Points on a hilly landscape, in no order, each with its height.
A ball rolls from a point to the lowest of its 2 nearest points, and stops where none of them is lower. Distance is the straight distance between rows; heights are no part of it.
Q70 h=357: [-15 -17  28  19 -39  -3   7 -31 -24 -34 -23 -18  29 -14 -16   6 -15  -4
 -11  15  16  26]
Q201 h=430: [ -7  -7 -17   8 -11  14   8   4  33  13 -45  14 -27  17  -8 -10  29 -18
  36   1  25 -12]
Q129 h=871: [  5  -5 -10 -33  10  42   8  14  10  17  -5  -9  -2 -40  28  20  14  18
 -54  -6  14  17]
Q968 h=574: [ 27 -28 -30 -11  35 -32 -26  11  10  -4 -12  -1  44 -17  34  21   4 -18
 -11   4 -16  30]
Q616 h=323: [ -8 -36 -34   6  -7  15  10   7  20   9 -29   4  -1  14  -4  -9  42   0
  23  24  13   1]
Q455 h=415: [  2 -34 -42  -5 -12  25   5  15  -8  26  -3   3  -3  -9 -14 -17  39  26
  -7  21  -2 -11]
Q15 h=253: [-35  24  24 -14   1  20  27 -13   6   1  -2  -3 -15   6  12  -2   0  14
 -25 -17   5  -2]
Q123 h=799: [-20 -14  -8 -19  31 -45 -14 -11  52 -11 -57  -2  32  -4  45  13   2 -33
  16   5  -5  39]
Q910 h=849: [ -3  20  19 -44  18  10  -7   8  -4   0  -2  -9  14 -44  25  11 -15  13
 -61 -22 -27  19]
Q930 h=710: [ 19 -21 -25  -1  20 -39 -27 -12  -5 -16 -44  26  41 -14  25   0   4 -24
  31   4 -16   7]
Q827 h=708: [ 31  10 -22  12  12  25  -2  20  -2  20  -8  38 -31  12 -11  -9   6 -14
  42 -19  30 -34]
Q357 h=859: [  4   8  19 -44  -5  45  -4   8 -16   4   6 -11  -5 -52   9   9  -8  33
 -63 -12 -14   6]
Q207 h=336: [ 25  10  17  -8 -19  -4 -15   7 -11   9  17  -7  -8  -4  -1  21  -5   9
 -35 -15 -12  -6]
Q235 h=360: [ 12   7  51   8 -61 -44 -33 -14 -13 -32  -7 -44   7 -21 -23   2 -17  -5
 -10  16 -38  14]
Q782 h=478: [  2  -7  20  15 -57 -13  -5  -3  -5   1  30 -42 -15  21 -20   7  11  14
 -24  22  -5   3]
Q871 h=771: [ 13  -3 -30  18  45  -8  -2  22  50   4   4   4 -15  31  13   0   7 -38
  39  -3  11  -5]
Q392 h=254: [  8   5  35   0 -36   7  -4  -7  -2  -9  -8 -19  -2 -10   0  23  -8   0
 -34  -7  12  14]
Q307 h=592: [ 20  24 -28  25  57  17   4  32   7  25  63  16 -31  25  -3 -35 -11  -1
  30  -6   5 -31]
Q97 h=643: [ 14  48  18   0  22  37   4  18   2  14  37  27 -59  19  -4  -1 -29  -3
  22 -40  20 -43]
Q459 h=309: [-12 -43  -2   6 -22  22   3 -12 -34 -29 -24 -16  32 -51 -36 -18  -2  11
 -15  31 -12  21]
Q814 h=359: [ 15 -23 -54  -1  49  16   5  28   2  31  25  15  10  11  12 -17  30  16
  11  17   0  -7]
Q924 h=227: [ 13  -9  -9   5 -18   7  -2   3 -52  20  55  19  -4  11 -35  -6  -7  43
  -5  10 -17 -30]
Q332 h=886: [  9 -11 -18 -30   3  21  -5  24  44  28 -26 -15 -10 -23  25  25  28   0
 -36   3  16  23]
Q932 h=217: [ -1  12  65  -3 -91  -6 -19 -22 -30 -26   4 -11  -9   2 -46   5 -24  17
   9   6 -32 -11]
Q96 h=750: [  2  -6  -9 -26 -16  -4 -19  14 -12  11  -1 -19  -1 -37 -11 -21  19  25
 -38  11 -52   0]
Q63 h=837: [-15  11  11 -35  28 -18  -6  -2  23  -8 -30 -15  31 -45  31   9  -9  -6
 -47 -13 -24  42]
Q368 h=299: [  3   0 -23 -15   7   0  -5   8  -6  13 -28  21   4 -10   4 -12  22   4
   5  -4 -12  -8]
Q329 h=671: [-29  24  57  15 -44  10  27 -28   1 -18  10 -18 -24  38 -10  12 -19   2
   0  -7  32   3]
Q352 h=471: [ 22  21  -8 -15  21  35   5  17  -5  25   6  27 -25  -3  13   7   0   8
  -7 -25  24 -19]
Q77 h=535: [-14  20  22  -6  -6  52  24   4   0  19  54   2 -57  21  -4  10 -14  32
 -15 -20  21 -38]
Q670 h=716: [  5  -2 -20 -16  34 -35 -17  15  62  14 -43   6  -5  13  24  20   7 -44
  30 -10   8  20]
Q578 h=454: [-54  41  44   7 -19 -37  21 -36  26 -19 -32 -20 -11  29  14 -22  -1 -10
  16   1   2  10]
Q742 h=809: [ 10  18  -1  33  32  25  16   8  26 -11  -6  25 -23  22  -4   1 -21 -42
  43 -25  47 -19]
Q588 h=520: [ 22  17  -7  22  50 -25   1  -9 -30  -3  53  21  25  21  14   5 -24   2
  10 -14  -3 -14]
Q881 h=625: [ 15  12  12  14  -7 -42 -14 -31 -44 -27  20  17  29   3  -7   6 -25   1
  11  -8 -23 -18]
Q178 h=912: [ 17   7 -15 -25  -1   2 -12  33  53  42 -16  -9 -44  -4  18  23  19 -12
 -13 -10  19   2]
Q877 h=429: [ 28  15  -1   0  17 -20 -13  10 -22  12  43   7   7   8  10  14  -9   9
 -19 -14 -18 -10]
Q208 h=351: [  3 -16 -36  25   5 -38  -7   9  24  15  14  -8 -14  34  -4 -16  29 -13
  32  21 -13 -17]
Q988 h=641: [ -2  -9 -14  20   8   7  14 -14 -17  -7 -14  32  10  17 -11  -4  -4 -12
  30  -8  26 -14]
Q189 h=449: [-12   9  32 -21 -38  49   9  -4 -31  12  47  17 -36   9 -20  18 -19  47
 -12 -14   3 -37]
Q865 h=537: [-21 -24 -17  36  -2   4  19  -9  25 -11 -24   2  -9  38  -8 -14  17 -25
  54  18  32  -4]
Q669 h=679: [ 10 -14 -10  15   1 -16  -8 -13  -2 -16 -43  25  23   0   5   6   5 -22
  28  -4  13   1]
Q520 h=277: [ -7 -17  16  -9 -16  16  -9  -7 -45 -29 -12 -11  24 -58 -40 -22 -13  17
 -16  12 -44   4]
Q477 h=419: [ 20  -9  21  18 -63 -41 -32  -1  -4  -8   7 -47  -5  -2 -18   8   5  -5
 -17  21 -23  11]
Q898 h=495: [-18  -8  44  -1 -85  11   1  -9 -22  -8  16 -42 -21   1 -38  -4   0  30
 -19  27 -13   5]
Q517 h=580: [ 23   5  -6  16  30 -46 -14 -17 -26 -20  16  17  40   2  23  12 -18 -15
   9 -11 -12  -3]
Q563 h=456: [ 22  -4 -52 -22  61   3  -7  46  32  38  15  11  -7   4  29  -1  26  -6
  11   5  -1   6]
Q599 h=711: [ 33   1 -43  -6  80  38   6  32   2  15  12  36  13   4  29  -1   4 -12
  32  -5  32   3]
Q179 h=600: [-29 -29 -16  39  -3  10  34 -25 -12 -16  -6  16   8  31 -24  -6  -5 -12
  42  16  43  -4]
Q604 h=443: [-19  -9  28   7 -65  33  18 -11 -11   3   4 -21 -28  12 -25   6   2  21
 -19  14  31   1]
Q289 h=348: [-51  29  38  -6  -2  -8  28 -34  11 -18 -21 -10   9   6  16  -9  -5   3
 -17  -7  -1  16]
Q400 h=686: [ -8  13  33 -10   0 -30 -13 -24 -22 -39   2 -20  35 -39  -4  -3 -25   4
 -24  -1 -54  12]
Q939 h=703: [  8  -7   1  -9  14 -39 -26  -2 -23 -27  15 -31  38 -51  -3 -12 -11   6
 -30  12 -68  12]
Q528 h=347: [  6  -5  14  11 -45  17   6  -5 -33  13  52   6 -24  25 -37  12 -13  31
  -4   3   7 -27]
Q378 h=519: [ 20   3 -13  -7  28 -24 -15  18  12  12   8  -2  11  -3  26  21   2 -12
 -19 -15  -5  13]
Q863 h=656: [ 26  23 -32   3  45  26  -4  29 -18  32  25  40 -21  13  -3 -30   0   1
  43 -10  17 -34]
Q386 h=393: [-20 -24   8   5 -44  49  28 -11  -7   0 -20  -8 -10  -5 -16   8   7  13
 -16  13  53  13]
Q758 h=607: [-29  23  39   7 -30  40  30 -10  10   4  32 -13 -53  37 -15   6 -11  14
  -5 -10  32 -22]
Q66 h=560: [ -2  34  13  -1  19  17  14   2  -6   9  29  19 -25  20   2   1 -14   7
   0 -29   7 -28]
Q507 h=401: [  4  10 -23 -23   2  27   3  15  23  31 -42  24 -29 -10   6  -7  30  -1
  15 -11  14 -18]
Q397 h=701: [-14  20 -18   4  42  -1  10  27  73  14   9 -14 -40  25  16  -4   4 -36
  16 -10  12   1]
Q723 h=555: [-38  38  31  -3   4 -57   6 -24  41 -12 -29 -19  -2  17  28   2 -10 -26
   4 -10  -3  20]
Q57 h=608: [ 32 -39 -32   1  25   9  -7  15  -9   0   8   2  43 -18  18  20   8   1
 -22  10   5  23]
Q485 h=642: [-20  19   3 -20  16 -45  -7   3  55  15 -33 -14  -8   3  26  12   1 -29
  -5 -16  -1  28]
Q439 h=488: [ 10  -4 -35  32  30 -14   2  20  14  25  53   0 -20  37  -9 -25  14   4
  24  11  -9 -27]
Q942 h=141: [-30  13  33  -6 -22   7  17 -21 -17 -13  22 -12   4   6  -7   1  -9  22
 -29  -4 -15   2]
Q312 h=673: [-26  14   2  12  32 -28  12  -6  60 -12 -21 -12  -9  31  28   1  -2 -45
  28  -5  16  14]
Q700 h=247: [ 12 -26 -44  18  20   0   4   9 -34  24  39  20  14  11 -15 -23  16  27
  12  22  -6 -17]
Q487 h=418: [-29  -7  23  21 -40 -13  14 -32   0 -24 -41 -17   9  11  -4 -11   3  -9
  13  18  23  19]
Q719 h=214: [ 14  -9 -19 -17   0  11 -14   7 -36  -1 -21  17  23 -41 -10 -18   8  17
  -9   3 -24  -3]
Q194 h=332: [ -3  10  29   8 -70 -25 -12 -21 -28  -7  15  -4 -18  20 -42  -7   1  21
  17  10 -33 -27]
Q684 h=483: [-24 -26  26  20 -60 -11  -4 -23  -2 -32 -70 -33  21 -20 -10 -27   5  -6
  19  39   8  37]
Q137 h=724: [ 14 -19 -23  -3   4 -33 -22  12 -13   0  20 -23  26 -26   1  -6  13  12
 -31  19 -47  10]
Q100 h=748: [ 22 -17 -39  14  48   4  -1  13   8   1  -2  30  14  17  15  -1  11 -21
  41   1  18  -6]
Q506 h=405: [ 20   7   0 -19   9  41   5   6 -39  11   6  32   6 -19   2  12 -12  19
 -19 -22  19  -9]
Q46 h=825: [-18 -11   2 -23  27 -30 -12  -9  31 -20 -58 -11  45 -41  34   3  -3 -21
 -14   5 -20  48]
Q218 h=761: [ 17   1 -24  13  24  49  13  20  38   4 -25  29 -31  11  -6  -6   3 -34
  54 -11  49 -18]
Q979 h=356: [ 11  -6  15   1 -11  24   7 -15 -43 -18  -7  22  25 -21 -12  19 -27   8
 -18 -15  18   3]
Q349 h=346: [-15 -43 -11   6 -38  37  13  -9 -18  -7 -26  -6  17 -23 -26  -6  14  14
 -10  26  20  18]
Q843 h=137: [ 12 -28 -40   2  13  -7 -10   3 -48   1  15  12  37 -23 -11 -25   9  23
  -2  20 -32  -2]
Q17 h=181: [-18 -34 -28  17 -14 -27  -4  -4  30   2 -19 -21   0  30   3 -16  40 -11
  31  36  -4   6]
Q16 h=674: [ 20   1 -22   0  57  27  14  19 -13  14  33  20  18   1  26  10  -5   2
  -7 -13  25   1]
Q981 h=662: [  5  26  41 -13  -8 -23 -13 -23 -37 -32  23   7  30 -13  -3  12 -35  12
 -14 -19 -43  -5]
Q612 h=570: [-39  24  20  23   8  -8  26 -24  31 -19 -25  -4 -11  32   7 -12  -2 -27
  26  -8  25   2]
Q768 h=313: [  6  -5  45   4 -39  13  -6 -19 -32 -31  -6 -10  22 -25 -24  19 -29   5
 -27  -2   0  14]
Q410 h=541: [ -2  23 -33 -33  49  -7  -4  37  46  43   2   4 -34   2  24  -3  11 -12
   0 -19  -3  -1]
Q62 h=635: [ 41  -9 -27 -20  39  20 -10  29 -23  19  18  14  27 -27  26  13   5  10
 -32  -5   3  14]
Q369 h=427: [-18  -8   5  22 -56  -9   7 -22 -32  -2   1  12 -16  25 -47 -15   1  13
  28  14   1 -26]
Q76 h=753: [-29  -7 -12   3  43 -51   5 -23  37 -22 -27  -2  24  18  41  -5   4 -34
  31   6  -9  12]
Q866 h=94: [ -5 -14  -2   6 -17   4   9  -7 -33  -1  39  -7  13  -1 -20   1  -4  30
 -26  10 -14  -4]
Q108 h=300: [ 13  16  84  -8 -78 -11 -37 -11 -16 -34  -5 -33  -2 -26 -37  12 -33   4
  -5   6 -43   7]
Q156 h=620: [ -8  36  -3 -13  40 -29   1  20  45  23  20 -10 -31  17  22  11  -8 -22
 -10 -26  -7   2]

For each start below, name the point where the ball stops.
Q329 -> Q843
Q871 -> Q843
Q898 -> Q843
Q742 -> Q17
Q400 -> Q392

Call two points neighbours if one is among the 2 nearest of the other. Go from one point of each pair to the other, from neighbour to neighbour, staying as low as possible. Name the highest point that can't be avoided.
Q866, Q17 -> Q898
Q17, Q843 -> Q455
Q932, Q866 -> Q369
